Each row is a point on a landscape with many valleys, with its height.
A ball rolls from a point to the lowest of its 2 nearest points, and stops where none of them is lower. Distance is the straight distance between rows; heights are no part of it.
K_892 (h 422): [-15  27 -19  -5   8   5 -20  27 -53  -3 -16  -1   0  19 -18  16   1   8
   1  20   3  27 -20 -20  11]
K_171 (h 614): [ 18 -22   4 -24  -5 -15  26  26  -5  -6  41   6 -15   4  13 -26 -20 -21
  15 -28 -31 -10  -1  -8   2]
K_476 (h 471): [ -9  -7 -10 -13 -30  -4   9  21 -10   2  22   0 -18  -3  13  -3 -17  -4
  -5 -12 -21  -1 -15  -3   4]
K_730 (h 673): [ -7  17   9   8  34 -16 -16 -19   7 -23  -5 -15  28   5 -28  -1 -20 -12
   9  -1  22  13  -9 -28  15]
K_803 (h 701): [ -4  13   0 -16 -18  17 -21   3 -13  -5  -3 -12  19 -28   2  -3  -4  -2
  -2   1  -2  17 -22 -17   7]
K_33 (h 232): [-10 -12  -9  -1   3  13   3 -13  -3   2   4   5  10 -23   9   3  -7   2
 -20   9  35 -18   6  23 -12]
K_486 (h 353): [ -9  19 -14  -4  -6  -9  16 -15 -14  23   2  14  -8  21   6  24 -12   1
 -23   8  -6  29  -3 -13  -5]
K_796 (h 293): [ 20  -5  -1   0  -6   4   9 -12  15  -5  41   3  -6  -7  27  -6   2  -1
 -11 -22   8 -29   5   4  -9]
K_114 (h 397): [ 21 -25 -27  22 -16  -1  15   4  13   9  11  12 -23  18   9  21  18  -1
  16 -12 -14  -7   6 -12 -18]
K_696 (h 726): [  0 -30  12  -1  11   9  23  10  17  18  18   6 -23 -26 -10   5  -3 -25
   4 -17  13 -38 -15  13  12]
K_622 (h 587): [ -5   7 -14   6  -9  15  10 -41  30  22  14   7 -39  -1   2   4  11  19
 -42 -19 -16   5  27  15 -11]
K_716 (h 719): [ 14 -10 -16  -4  -2  -9 -15 -13  25  -4  -8  -2 -10 -21 -19   5  -2  -6
   4 -11   8 -19 -33 -23  18]
K_705 (h 315): [-28 -10  -5  -2 -33  -5 -15  18  -5 -10 -17 -18  15 -28 -12   0 -21  -5
  25   5   2  -8 -20  -1  12]
K_794 (h 682): [-41  20 -13   1  27  -4 -20 -26   8 -12 -22 -11  13   8 -17  -9 -24  11
   3  19   2   4  -7 -24  26]
K_896 (h 724): [  4 -23   4 -14  28  -8  20   2   2   7  15  10  -8 -18 -27  -6 -10 -17
  18 -17  11 -19 -20   1  16]
K_685 (h 128): [ 12 -19   0   0   5  -6   6  -9  23  15  -7  -1  12  13 -15  -2  14  -4
 -21  -4  17   8   2   5 -11]
K_183 (h 398): [ 22  -3  13  -1  15   2  -4  14 -15 -19 -22 -12  28   1  14   4   4   4
  10  22  10   6  13 -14 -12]
K_180 (h 85): [  2  -4  -3  12 -18  10  -8  -3  14  17 -11   0  13  10  -3  10  22  -4
 -13 -13  30  -3  -5  10  -6]
K_463 (h 654): [  1  16  -4 -13  27 -36  -3  -8 -13 -29 -10   2  -7 -20   0  -9 -31  -4
 -16  15  15 -15  -3   1   7]
K_651 (h 345): [ 17  17   1  32 -15 -26 -10   1   0 -12  -2   1   0   2 -13  26  -2 -11
  28  -4 -19  -5  -6 -20   1]
K_548 (h 595): [ 16  -4  15 -18 -12 -12   2  -2  -2 -14   5  -6  -1  -2  -7 -30  13  -2
 -13 -25 -22  28  22  31 -19]
K_85 (h 496): [  3   0  -1  25 -23   4   1   5  -1   6  22   6  15  -3  16  26  -9  -6
   2  -1  26 -18  -5   3 -15]
K_644 (h 355): [  4   3 -29  -1   0   4  -6   7  -6   4  12  14 -10  12  -5   5   5   6
  32  -5  -8  -9 -25 -28  19]
K_937 (h 409): [ 10 -21   1   5  -7  15 -11   0   0 -15  -3  -8  43  -8   6   2  10  10
   9  15  16  -2  15   2 -11]
K_678 (h 179): [ -8 -25  -4  -9  13  22   5  -2   3  21  -8  22 -14 -25  -6   3  -1  -2
  10  10  10 -19 -13   4   7]
K_389 (h 296): [  3   7  -7  -5  12 -31  19  30 -28   1  15   5   9  10 -31 -11 -15 -23
  18 -17   7  18 -14   3   0]
K_314 (h 290): [ -3  18 -13  19  29 -14 -21 -11 -28 -26  -5   1  -1   8 -17  15   2  25
  10  31 -12 -10  17  -8   2]
K_438 (h 195): [-23 -21   8  -2   8  16  17 -13  19  29  -2  13 -22 -10  -8  -3  -6 -13
   5  -1  -9  -7  -9  19  19]
K_398 (h 312): [ 18  -2   2   0 -14 -12  16  -6  12   4  46  -1  -1  -5   3   8 -18  -8
  -2 -26 -12  -3  -4  -7  -1]
K_734 (h 126): [ -4  15   4  11  -6   0 -27 -33  10   4 -26   3  -1  -1 -12   4  26  19
   0  13 -18  16   5   9   7]
K_572 (h 548): [ -4  -3  30  -9  -2  10  34 -24  26  16  29  -6 -23  22  -8 -10  -6   4
 -44 -18  -9  16  32  25  -6]
K_138 (h 43): [  4  -2  -8  -1  -5  -5 -11 -27  19  -1 -26   4  -8   4   2  -8  28  25
 -25   7   5   4   6  17  -1]
K_708 (h 49): [ -3   2 -14  13 -18  -3   5   0  -4   4   2  11  19  35   7  -1   4  -1
   9   8  13  -2  13   1  -7]
K_599 (h 510): [ 14  28   4  16  -9  21  12 -22  -9  32  41  15  -7  26   3  24  16   0
   0 -14   5  15  -2   2  -2]
K_895 (h 697): [ -9  20   7  -7 -12   9 -29  20 -14 -27 -15 -13  18  -3  13  -3  -8  -4
   9   8 -10  16  -9 -23  19]
K_777 (h 666): [-13  22 -10   5  43   0 -39  -6 -10 -38  -7 -30   6 -19 -37  19 -20  13
   5   7  15  -3 -15 -31  15]
K_395 (h 669): [ -9  23   8   8  30 -20 -32   4   5 -38 -14 -32  20 -18 -26  -1 -29  -1
  15 -16  19   1 -14 -24  29]
K_897 (h 260): [-28 -11  22  -2 -11  -8   8  47  -4 -12 -27 -13  34  -6  -3 -25 -33 -25
  42   4   4 -11 -16 -11  -3]
K_640 (h 273): [-15   7  -6  22  17  -6 -21 -17  -7  -8 -31   6  -5  -3   2  16   3  14
  17  36 -11  -3  22  -2   0]
K_332 (h 101): [-14  -9 -23   0  -6 -18   3 -10 -10  -8  -4   4   8  17   4 -11   0  13
  -6  14  11  -9  25  15  -5]
K_817 (h 489): [  1 -11 -22  16 -42  12  13  20  -1   5  27   4 -10  -8  22  20  -3  -3
   8 -14  14 -35  -2  -1 -17]
K_281 (h 389): [ -6 -24  -7   2 -21   3  -3  34  -9   7 -17   2   6  15   8   1  19  -1
  22   9   9  -8  -3   6  -1]
K_324 (h 623): [  5  21  -4 -15  19  24   6 -21  13  41   8  18 -26  22  11  -4  27   5
 -12   2   7  -9 -12   6  13]
K_59 (h 378): [-14   0 -23   4  10   2  26 -13 -15  41  17  32 -25  20 -18  12  -4   1
  -4   4   7  -1  -8  14   5]
K_660 (h 400): [ -5  -3 -15  -3 -15  -8  -2  39 -30  13 -24  10 -24   9  -1   4  14  -3
  17  12  -5  -3 -17  11   4]
K_308 (h 198): [  4 -32 -13  -9  23  -9  20 -14  14   5 -13   7 -27  -6 -11 -15  -1   9
 -21   5 -12   1  10 -10  -8]
K_812 (h 433): [-22  -6  13  13 -12 -12   8 -15  32   8  13   8 -28  -9  17 -25   2  -7
   2 -21 -21 -19  26  41   4]
K_226 (h 578): [-16   2 -14   9  -5  25  25 -43  24  31  12  15 -33   3  20   6  -3  20
 -26   2  -4  -8  26   7 -15]
K_694 (h 342): [-10 -10  -5 -17   5 -11  -4  38 -15 -40  -8 -27  21 -27 -12 -10 -34   2
   4  12  18 -20 -17 -17   2]
K_781 (h 452): [-12  -5 -11   4  -8  -6  -7  -7   3   5   0  18 -26 -23  13 -13   8   0
  13  -5  -8 -25  16  41   4]
K_762 (h 94): [ 20  -5  12  13 -29  25   9 -13  18  15  20  -6   5  -1  15  23  15  -5
 -30 -16   1  18  -3  -6 -18]
K_430 (h 571): [ -9 -13 -19   4  19  18  41 -23  19  31  17  15 -36  13  22  -2  -9  20
 -14  -3 -25  -8  47   1 -15]
K_381 (h 687): [-15  13   7 -11  35   5 -33  -7   0 -21 -28 -14  16   4 -11 -21  -2   8
   7  13  -1  13  -6 -18  24]
K_908 (h 222): [-13   2   3  -9 -15 -26  -7  47 -12 -26 -36 -23   1   4 -13 -20 -13 -17
   3   8  -8  -3 -10   6  -5]
K_247 (h 332): [  8  10   2  22  -6 -12  -2 -21   9   2  14   8 -14 -18  10  21  -6  -9
  17  -5 -21  -8  -3  -5   6]
K_330 (h 199): [  7   0   3  30   7  -2  11 -19   5  16 -25   5 -20  -8  -2  13  15  -4
 -19   5  13  13  34  39 -28]
K_428 (h 309): [ -3  36  -2  11  18  -2 -39  -8 -33 -37  -5 -12  10  -8 -16   4   0  26
  22  17 -22  10   5  -3   8]
K_828 (h 399): [-30  13   4   5  -2   3  16 -15   3  32  18  21 -14   4  21   6 -13  -9
 -15  -1   9 -12   9  28   5]
K_11 (h 133): [  4  10 -11   6 -10  -6  -6  -9  19  15 -33   7  -5  20  -7  10  35   1
 -24   7  30  -3 -14  18  -4]
K_140 (h 600): [  7  17  -2 -13  13   6  13 -51  16  27   8  16 -28 -11   4  -4   8  19
 -41  -7   0   6   4  17   0]
K_634 (h 329): [-15  -9 -18  -3 -22 -17 -14  33  -2 -30 -19 -26  12 -19 -13   6 -29 -11
  18   3  -1 -21 -28 -26  13]
K_461 (h 461): [ -2 -13 -13 -28 -14 -10  17  33 -21   3   6   4 -11  14  13 -19  -9  -3
   1   2  -9   9  -1   6  -6]
K_367 (h 197): [ -2  11  16 -12  -9 -11 -14  46 -15 -14 -27 -26  32   4 -13 -18   0  -4
   6   8  18   1 -10  10  -9]
K_856 (h 411): [ -9  18 -22   1  -7   1 -20  19 -46   6 -13   5 -21  -3 -11  16   7   4
  14  14 -13  15  -6   5   9]
K_819 (h 711): [ 18 -20 -13   1 -33  -8 -12   9   9 -17 -11  -6  -6 -17  -5   8   7   4
  -3 -11 -13  -5 -12 -11 -12]
K_338 (h 330): [ -1 -30   2   9  -3  10  21  16 -14  10  11   1   6  -6   8  -2   3  -4
   5  -4   5   4  31  31 -34]
K_738 (h 430): [  7  -3 -16   0   5  -2  -9   5  -6 -20 -15 -10  15   8 -13  27   0   9
  -4  25  18  -9  -9 -26 -10]
K_305 (h 538): [ -9  -5  42  16 -18  17  32 -19  18  19  37 -12   4  19  -1   6 -22 -15
 -35 -17 -12  28  25  14  -8]
K_604 (h 451): [  7  -9  -6 -21   8 -11  -3  19 -20 -21  -5  -5   6  14  -1 -27  -7   0
  11  -2  -8   6   0  -8   2]
K_83 (h 650): [ -5  21   2 -20  35 -16  -6  -5 -13 -24   6   0   0   0  12 -18 -17   2
   4  12   3 -13   3 -21  23]
K_336 (h 180): [ 10  11   7   9 -13   4 -17 -28  16  13 -10   4  -8 -20  -7  20  21   0
 -19  -6 -13  16 -10   6  -3]
K_22 (h 250): [ 10   7  -6  36   1   0 -22 -11  -5  -9 -32   4  -6   5  -1  19  26  25
  10  25 -14  -5  29  14 -26]
K_947 (h 439): [ -5 -14 -19   5  -2   1  -7  39 -26 -14 -22  -7  18  21 -12  20   2   9
  11  28  18  -8 -19 -26  -7]
K_505 (h 339): [ 23  36 -10  19  -8  -7 -21   9 -12 -15  10  -2   6   1 -12  28   2  -2
  41 -13  -8  -3 -23 -26  18]
K_95 (h 256): [  5 -17  32   4  -6  -4  -1  13   8 -12 -30 -14  15 -26  -6 -19  -7 -16
   8   0  -8  10   1  10 -16]
K_527 (h 139): [ 35  12   5  -5 -16   7   0  -7  -3  10  15  -2   9   7  15  19  22   4
 -28 -11  14  17   3   0 -21]
K_293 (h 715): [ 10   0  -1   1 -22  -5 -21  -5  17 -25 -16 -10   4 -28  -1   0   8   4
  -5  -3   5 -18 -21  -7   4]
K_382 (h 244): [-21  -2  21  -4 -17 -17  -6  39  -6 -26 -37 -22  26 -24  -8 -17 -36 -20
  13   5  -4   3 -20  -9  -8]
K_587 (h 240): [ 10 -20   9  -3   7   2  -5  11   5 -17 -20 -17  21 -16 -26  -4  -6  -9
  16  -1 -12   7 -11 -16  -5]
K_804 (h 174): [  1   1 -13 -16  26  -6   5 -34   9 -11  -8   3 -22 -10   1 -13  -7  14
 -16  13 -10   3   7 -13   6]
K_579 (h 224): [ 20 -31   2  -8   7   5  -3  -8   6 -18   2   4   0 -30 -16 -14   3   2
  10 -15 -19  13   0 -13  -8]
K_154 (h 235): [-10 -24  14  15 -28  12   9  -4  31  19  -1  -4  -4 -25 -14  15   0 -12
 -20 -16  -5  -2  -9   8  -6]
K_415 (h 186): [ -5 -30 -16 -13  12   5 -10 -14 -16 -20   7   6  24   0 -11 -23  -2  20
  18  15 -13   9  25  -9  -6]
K_397 (h 520): [ -6  13  -7 -11 -18  22  13 -21 -12  21  43  10  13  15   4  13   0  10
 -15  -9  -4  25  -4  -2   1]
K_15 (h 291): [-11  -3   0   8 -28   0  13  42   8  26  -2  -8  15  20   3  16  -6 -24
  18 -10  -1   3 -33 -20   3]
K_549 (h 465): [ -4  13  -3   8   3  -7 -22 -12   2 -12  -1  15 -17 -25   7  -7   5  10
  22  13   2 -39   3  11   8]
K_935 (h 210): [ 17  38   0  -6  16   8 -28   6 -24  -5   3   2  14 -10  -5   0  25   2
  17  -4  14  18 -15   1  18]
K_143 (h 255): [ -9  46   5   8  31 -10 -40   4  -6 -17 -17  -7  13  33 -15  -3  16   0
  32   2  13 -10 -12 -10  36]
K_432 (h 351): [ 15  -1  13 -19  19 -14   1  30 -20 -41 -22 -26  16 -28 -11 -10 -12  -1
  -2  18  17 -11  -8  -8  -8]
K_196 (h 562): [ -7   9  24  19   7   9  35 -26  27  32  22   9 -18  30  16  -3   9   4
  -6 -12 -30  19  35  20  -5]
K_279 (h 722): [ -2  -8  -1  -3  15 -19   5  -3  27   9   3   7 -16  -7 -27  -2  -8 -22
  12 -15  10 -19 -31 -10  28]
K_376 (h 692): [-22  18   0 -16   6  18 -42  -6   0 -14 -21  -9  13  -2  15  -9   3   6
  16  11 -15  19 -13 -26  39]
K_295 (h 659): [-24  18 -12 -13  33 -23 -21  -3 -18 -33 -23 -12 -10 -17 -14 -10 -31   5
 -19  22  -2  -2  -7 -10  18]
K_963 (h 261): [  6  21   6   3  17 -24  -2   4 -19   0 -10   2  13  17 -14  -3   2  -5
   8   8   6  27   9  13  -6]
K_563 (h 377): [-15 -24 -15  13 -11   6 -15  19   8   0 -22  10   0  13   0  11  11   1
  36  12  -8 -16  -6 -10  13]
K_562 (h 431): [-18  10 -11 -16  17  11 -21  24 -50 -18 -20 -11   5   4 -14   2   1  21
   2  32 -12  26  -1 -15   6]
K_553 (h 307): [  3   6  11 -16   1 -31  17  23 -32  -9  13  -6  -1  -3 -18 -18 -25 -21
   9 -13  -8  17   4  16 -13]
K_231 (h 87): [ -2 -17  32 -10 -27  39  31   6   9  11  24 -15   6  -2  11  14 -11  -8
 -22 -12 -18  24  -5 -14 -16]
K_321 (h 237): [  3  25  17  -1  20  -2 -16  -4  -9  13  -1  -2  22  -6 -18  -3  14  -9
   6 -10   7  31 -11   7   7]
K_621 (h 212): [ -4   1  13 -16 -10  19 -16   9   6  18  -9  -3  18 -22  -3  -3  21  -4
   3  -5  23  -4 -30  14  18]
K_889 (h 216): [-13 -33  16  -8 -10  18  21  -5  27  25  11   1 -13  -3 -27   3   4 -17
 -20 -18  -6  -1 -17  16   4]
K_623 (h 209): [ 19 -11  -3  -1  -5  13  20  -3  17  18  28   7   0  46  18   1  24  11
  -6 -15  -4   5  20  -3 -10]
K_597 (h 313): [ 13   7  18  12  14   4  -3   6   2   3 -21   8  -9 -26  29   7   8  -7
   7  16  -1 -13   3   1  -7]
K_758 (h 239): [  5  45   4   7  20  -8 -25  10 -14   1 -10   6   9  30   5   6  17  -9
  23  -4   7  11 -14 -14  22]
K_197 (h 201): [ 14  29  15 -17  10  -3 -28  25 -17 -31  -5 -18  29  10   9 -25  15   4
   3   0  16   4  -6  -4  12]
K_616 (h 279): [ -7   4  -5   2   0 -40   9  12 -20   3 -12   3   1  33 -25  -9 -10 -18
  17   3   1  18   8  11  -4]
K_19 (h 416): [-21  13  11  12   9  -2  14 -34  20  19  21  14 -28 -10  15 -13  -8  -1
   0  -8  -2 -23  26  40   8]
K_829 (h 185): [ 26  27   2  -7  -2 -11   6 -19  -9   7  19   2  15  31   9   9   2   9
 -20 -11  15  28  16  -2 -12]
K_755 (h 366): [ -8 -16 -21   1   9  20 -19  -1   3   9 -13  19  -9   8 -14   4  14  21
  41  19  -4 -23 -24 -30  25]
K_179 (h 149): [-10  -4 -23 -11  15 -12  -6 -15 -20 -19   1   3  21  17 -12 -25   4  33
  -2  19   7   6  28  15   1]
K_997 (h 241): [-15  13  -9  -4 -14  14 -27   9  -8  12 -11  -2  21  -6 -12  -2  17   0
  30  -5  23  -1 -21   5  28]
K_679 (h 208): [ 15 -42 -10 -22  22  14   6 -11  -2  -6   6   6   4 -16  -3 -22   9  14
   8   6 -18  14  13  -6 -10]
K_472 (h 95): [ 21  20  -5  -9   4   0 -14 -12   8 -11   9   2   9   3  30  -3   5  13
 -12   8  11  -9  -1 -13   0]
K_429 (h 561): [ -1 -22  19  -3  35  24  45 -18   5  30  34   9 -14  30   5  -8   0   9
 -13  -3 -12   7  35   6  -6]
K_571 (h 423): [  2 -27 -16   0 -28   3  36   4  13   3  41   5 -13   3  29   3 -29   5
 -15 -18 -11 -17  25  -6 -25]
K_352 (h 155): [ 20  29   9 -22   6   3 -18   8 -24 -14  14  -4  24  12  29 -11  16  10
  -8   5  31  -4  -5  -3   3]
K_752 (h 612): [  3  19   2 -15  17  33  -3 -44  16  23  10  15 -20  -8  17  -3  20  12
 -37   0  14 -18  -8  11   2]
K_310 (h 365): [ 17  15  19 -12  14  -5 -22  33 -20 -40 -26 -21  -1 -25   4   0   9  10
  -5  20  -1 -25  -3   9   0]
K_70 (h 173): [  7 -16   2 -21   5   9  11  -6  16  11  15   5  10  27   9 -14  22  10
 -17  -7   6   7  13  11  -3]
K_284 (h 610): [ 21 -11   8 -28   1  -9  23  14   2 -13  42  -6  -6   7   4 -27   2 -10
   0 -33 -11  -9   1   9   5]
K_111 (h 196): [-11 -49  -8   5  10  23  12   7  14  18 -20   7 -24 -17   7   6  14  -5
  -4  11  -2 -21  -1   4  -9]
K_449 (h 387): [-22   5   3   4   0  11  32  -7 -14  45  33  21 -35  -3 -12  14 -15 -11
 -18 -12   5  -8  -8  32   2]
K_110 (h 555): [-10  -6  40  16  16  23  46 -29  25  25  32   2 -15  29  -3 -12  -5   5
 -24 -13 -13   9  45  17  -1]
K_981 (h 53): [ 11  -4  32  16 -28  34  17   7  13  13  35 -10   6  -4  36  22   1  -9
 -13 -21 -16   8   6  -9 -13]
K_770 (h 637): [-13  18  16 -17  18   0   5  -1   6  23  -4  16  -9  29  13 -23   1 -12
   5   0  -7   0  -8   2  28]
K_181 (h 677): [-32  19 -20  -2  29  -5 -22 -25  -2 -11   3  -5  24  15 -31 -13 -24   4
  16  -8   8  19  -5 -21  24]
K_832 (h 233): [  6  31   7   1  20 -15 -33  23  -1 -23 -22 -12  20  15  -8 -12  16   4
  17   2  17 -22 -10 -10  23]
K_446 (h 321): [-18  -4  -1  14 -18  -8   0 -13   7  -1 -26  -1   1  14  19  14 -14  10
 -13  25 -16  19  15 -16 -11]
K_515 (h 277): [  5  14  15  11  16 -27 -11  14  10   0 -39  -4  -9  11   7  -3   5 -13
   2  10  -3  -9  -9  -3   9]
K_474 (h 441): [-13   0 -18 -20  25  -4 -17  16 -35 -26   2  -7  14   0 -15 -18 -14   8
  20  15  -6  21   3 -11  15]
K_767 (h 530): [-12   3  14   0 -26   5  17 -24   5  20  36  -5   6   7  -2   9 -22  -7
 -31 -14  -9  30   8   4  -3]
K_698 (h 274): [  9 -23  16  -8  -7  -8 -13  25  -7 -36 -30 -29  21 -37 -20 -17  -1  -3
  10   7  -5  -2   9  15 -23]
K_672 (h 275): [ -5  -1   4   7 -21 -12  11  56  -2  -2 -13 -14  30   7  -1  -1  -7 -25
  38  -6  10  -5 -24  -9  -5]
K_141 (h 327): [ 22  28  -9  17   5  -9 -27  15 -34 -24   3  -7   6  -6 -22  19  14  12
  36   1 -16  11  -6 -12   6]
K_335 (h 503): [-1 20  3 19 -8 10  9 -7 -8 28 29 10  6  4  4 20  0 -9 15 -7 14 -6 -4  8
 -1]
K_566 (h 566): [  3 -16 -10   5  30   9  39 -31   0  16  36  22 -20  16  21  -8  -5  22
   5   0 -24   0  40  -4 -12]
K_543 (h 257): [ 14  16  10  -4   6 -30  -8  38  -1 -22 -18  -7   3   8   4 -15  13 -11
  13  -7   1 -12 -15   1  14]
K_230 (h 142): [  5  -8 -10 -21   8   5  -9 -14  10 -17  -3   3  -6  -8  22  -9  -6  15
  -7   6 -13 -11  -5 -26  14]
K_722 (h 420): [ 11  -9  -7   7 -14   7 -12   9  -5 -20   0  -9  31  -4  18  17  -4  11
   4  22  24 -22  -4 -26  -6]
K_985 (h 272): [ 18 -13  14  -4  -5   3  11   4   0 -15  10   1   4 -24  35  -1 -13  -6
  -6  -5   9 -22  16   6 -14]
K_105 (h 150): [ 26  -3  25 -15   6  15   5  -4   6   3  18 -10  11 -19  -4   2  13 -12
 -18 -14   1  20 -19  -5  -5]
K_697 (h 585): [  5   0  17   4 -11   2   6 -20   4   8  10   0   0  -1   4 -12  17   1
 -11 -19 -20  29  34  36 -23]
K_932 (h 481): [ -4   3 -24   4 -53  -2  -7  20 -12  -6  19   0  -2 -12  11  12 -10  -1
  15 -11  -2 -15 -14   3   0]
K_807 (h 301): [-17 -19   1  -3 -15   6 -17  23   9  -3 -31 -17  15 -37 -25   6 -11  -4
   4   6  17  -8 -29  -2   5]
K_917 (h 573): [ -4  13  18   7   3  -2  14 -23  10  26   1  10   8  20  18 -12   9   5
  -7   4 -18  31  34  19  -9]
K_176 (h 435): [-11 -33  17   1 -23  16  30  11  13   5  38  -8 -13  24  23 -11 -26 -10
 -18 -27  -5 -12  31  11 -16]
K_375 (h 603): [ 20  -3  30 -28  -2   5  17   2  -3   0  28  -5   3   4   0 -33   5  -3
 -15 -27 -10  19  10  22  -8]
K_411 (h 156): [ -5   7   7 -11 -22   2 -14  22  -4 -15 -14 -20  42  27   2 -13  -2  -1
 -15  15  28  15  -4  -1  -9]
K_926 (h 346): [ 14  -8 -13   2   6 -13   7   8   1   5   2  12 -24   3 -13   3  13  -8
  23 -13 -21  -2 -19 -15  11]
K_789 (h 319): [  8  -1   2  22 -27   5   5   3  11  14  -1  10 -24 -11  14  30   6 -15
  -2  -9 -17   3 -17  -7  -8]
K_278 (h 488): [  6 -12 -16  21  24 -18  12 -24  22  -1 -24  15 -14   6  -1   0   1  19
   1  17   9 -19  19   7  -7]
K_802 (h 192): [  4  12  21  -5 -14  15 -16 -10   2  14 -15  -3  -3 -28  14   7  14 -10
 -10   1  -9  24  -7  12   1]
K_52 (h 225): [  9   4   3  40   9  -3  -7 -20   4   5 -41   8 -19  -7  12  15  21  11
  -9  18  -4   4  38  19 -31]
K_989 (h 367): [-20  17 -19  -9  12 -12  12 -11 -13  18  -1  24 -21  11 -12   2 -10   0
  -5  11  -3  17  -7  -9   9]
K_65 (h 706): [ 11  -4 -19 -21 -28   6 -15  15  -7 -28   4 -17  12 -16   3  -5  -3   8
  -4  -6  -5   6 -20 -28  -1]
K_822 (h 289): [ 10 -21   6  -6  -7  -6  -6  32   6 -21 -40 -18   9 -43 -28 -14  -1  -8
   7   6  12 -18 -20   8  -7]
K_269 (h 337): [ -1  -4 -22  13  -6  -5  15 -12 -10   5  -9  11   0  16   0  27 -12   0
   2  19 -13  21  17 -28 -13]
K_186 (h 268): [-33  12 -13  -6 -21   4 -34   6  -4   3 -32  -1  16   1 -16   0  -2   4
   5  12   7   5 -26   1  27]
K_756 (h 382): [ 22  10  15   1  10 -15 -17  15  -7 -35 -32 -15  -2   3  20   0  16   3
 -13  21  -1 -11  15  -2  -9]
K_968 (h 447): [-17 -18   6  15 -31   4  24  -7  33   9  42  -1 -20  12  15  -9 -15   3
 -24 -36  -2 -23  39  25 -11]
K_377 (h 100): [ -4   9 -14 -10   1   4  -9   3 -11  -5   1  -1  31  40   4  -5   6  11
   0  15  24   5   0  -4   6]
K_447 (h 165): [ -5 -21   2  12   8  -4  15 -14  19  26 -13   4  -6  10   1   9   5  -2
 -33   6  23   5  12  28 -22]
K_554 (h 217): [-12 -35 -16   5  23  15  14 -26  21  27 -22  16 -26 -10 -18   9  11   9
  -6  14  -9   0   5  -1 -11]
K_766 (h 298): [  0   6  26  14   6  -8   3   2  23   4 -12   1   2   2  27   1   6 -16
   6   5  10 -18   0   6   3]
K_299 (h 146): [ 17  22  12 -19   5   8 -10 -12  -9   7   4  10  -1 -17  31  -4  15   0
 -11   7  -1  11  -3  -4   2]
K_193 (h 335): [ 36   2   2   9  30 -27  14  -3   5   1  16   9 -17 -13 -20   2   6 -15
  15 -20  -3  -6 -10 -13   2]
K_5 (h 254): [  3 -17  32  25 -32   6  17  -7  31  12  14 -11   8 -17 -15  18  -6 -24
 -28 -29  -2   0   2  26 -20]
K_501 (h 415): [ -7 -33 -42   4 -21  15  27  -5   6   6  43  14 -15   7  13   7 -19  16
  -1 -12  -2 -17  14  -5 -13]
K_680 (h 119): [ 27  -2  33 -16 -14  28  17   3  -1  16  22 -13   4 -21   7   9   5  -8
 -33 -21 -23  36  -8 -11 -17]
K_317 (h 388): [  4 -17 -28  29 -21   7   4  21   6   8  -9  16 -25  16  -1  29  22  -3
  24   0 -16 -12  -9  -1   0]
K_862 (h 305): [ -2   2   3   8 -23  -1  16  17  -1  12 -10   2   2   2   9  21 -13 -22
   2  -3 -12  24 -26 -20   0]
K_8 (h 477): [  4  15 -14  13   3 -19 -13 -20  11 -10 -15   6 -20   4   7   6  10   8
   1  16  12 -37  13  10   4]
K_12 (h 662): [-17  12  -5  -8  31 -13 -29   5 -23 -57 -21 -30  11 -20 -26   5 -39   7
  -8  17  -4  -4  -2 -25   8]
K_971 (h 325): [ 13   5   9   0  12 -18   4 -11   6  -5  23  -1  15  -8  -9  -3 -17 -20
  17 -20   3   0  -7 -13   4]
K_122 (h 630): [ -3  16  10  -7   8  15  11  -7   6  26  23  23 -20  28  21 -13  23  -2
   3  -4 -11  -9  -8  17  16]
K_800 (h 406): [ 18 -39 -38  15 -16  -1   9   2  11 -13  23  13 -14   0   7   4  -1  13
  15 -13 -20 -21  17 -10 -16]
K_356 (h 226): [ 27  11 -11   4  -1 -12  12  -8   7  13  13   2   1  53  -1   5  20  12
 -17 -12   2  15  17 -11 -11]
K_481 (h 644): [  3  18  -3 -15  28   0  -9  -8  -5  -1  15  13   5  10  12 -25   5  -8
  23  -5  -7   4  -5 -11  29]
K_821 (h 253): [  5 -29   2  -7   6  28   6   0   1  -2  18  -1   4 -29  28   2  -9   7
 -19   7  27 -21  -1  -2 -10]
K_460 (h 182): [ 12   5  19 -16  12  19  -8 -13   6  18   2  -6   8 -26   0   3  18  -8
 -19  -5  32   0 -32   2  13]
K_782 (h 202): [-20 -16 -14  -2  10   8  15 -29   9  14 -16  11 -11  -6   9   4 -15  12
 -40  22  29 -10  19  26 -11]
K_605 (h 318): [  2 -15  12  -3   3  -6  24  18 -24   2  20   2  -5 -15 -11 -14 -13 -14
   8 -12  -1   5  19  34 -17]
K_456 (h 297): [-35   6  -2   7 -24  -9 -16  -5   4   5 -38  -1   5   9  -2   8  -8  -1
 -11  23   1  15  -5   8   9]

Call two points neighbours if one is among the 2 nearest of the other. Go from one point of each pair to the other, from neighbour to neighbour, staying as low as possible. Name the highest point that can't be avoided.
K_472, K_981 => K_356
K_138, K_472 => K_802
K_472, K_678 => K_554
K_935, K_138 => K_143
K_708, K_678 => K_651
K_138, K_180 => K_11

Where does a ball stop that starts at each point below?
K_937 => K_708
K_651 => K_708
K_822 => K_708
K_549 => K_981
K_446 => K_981
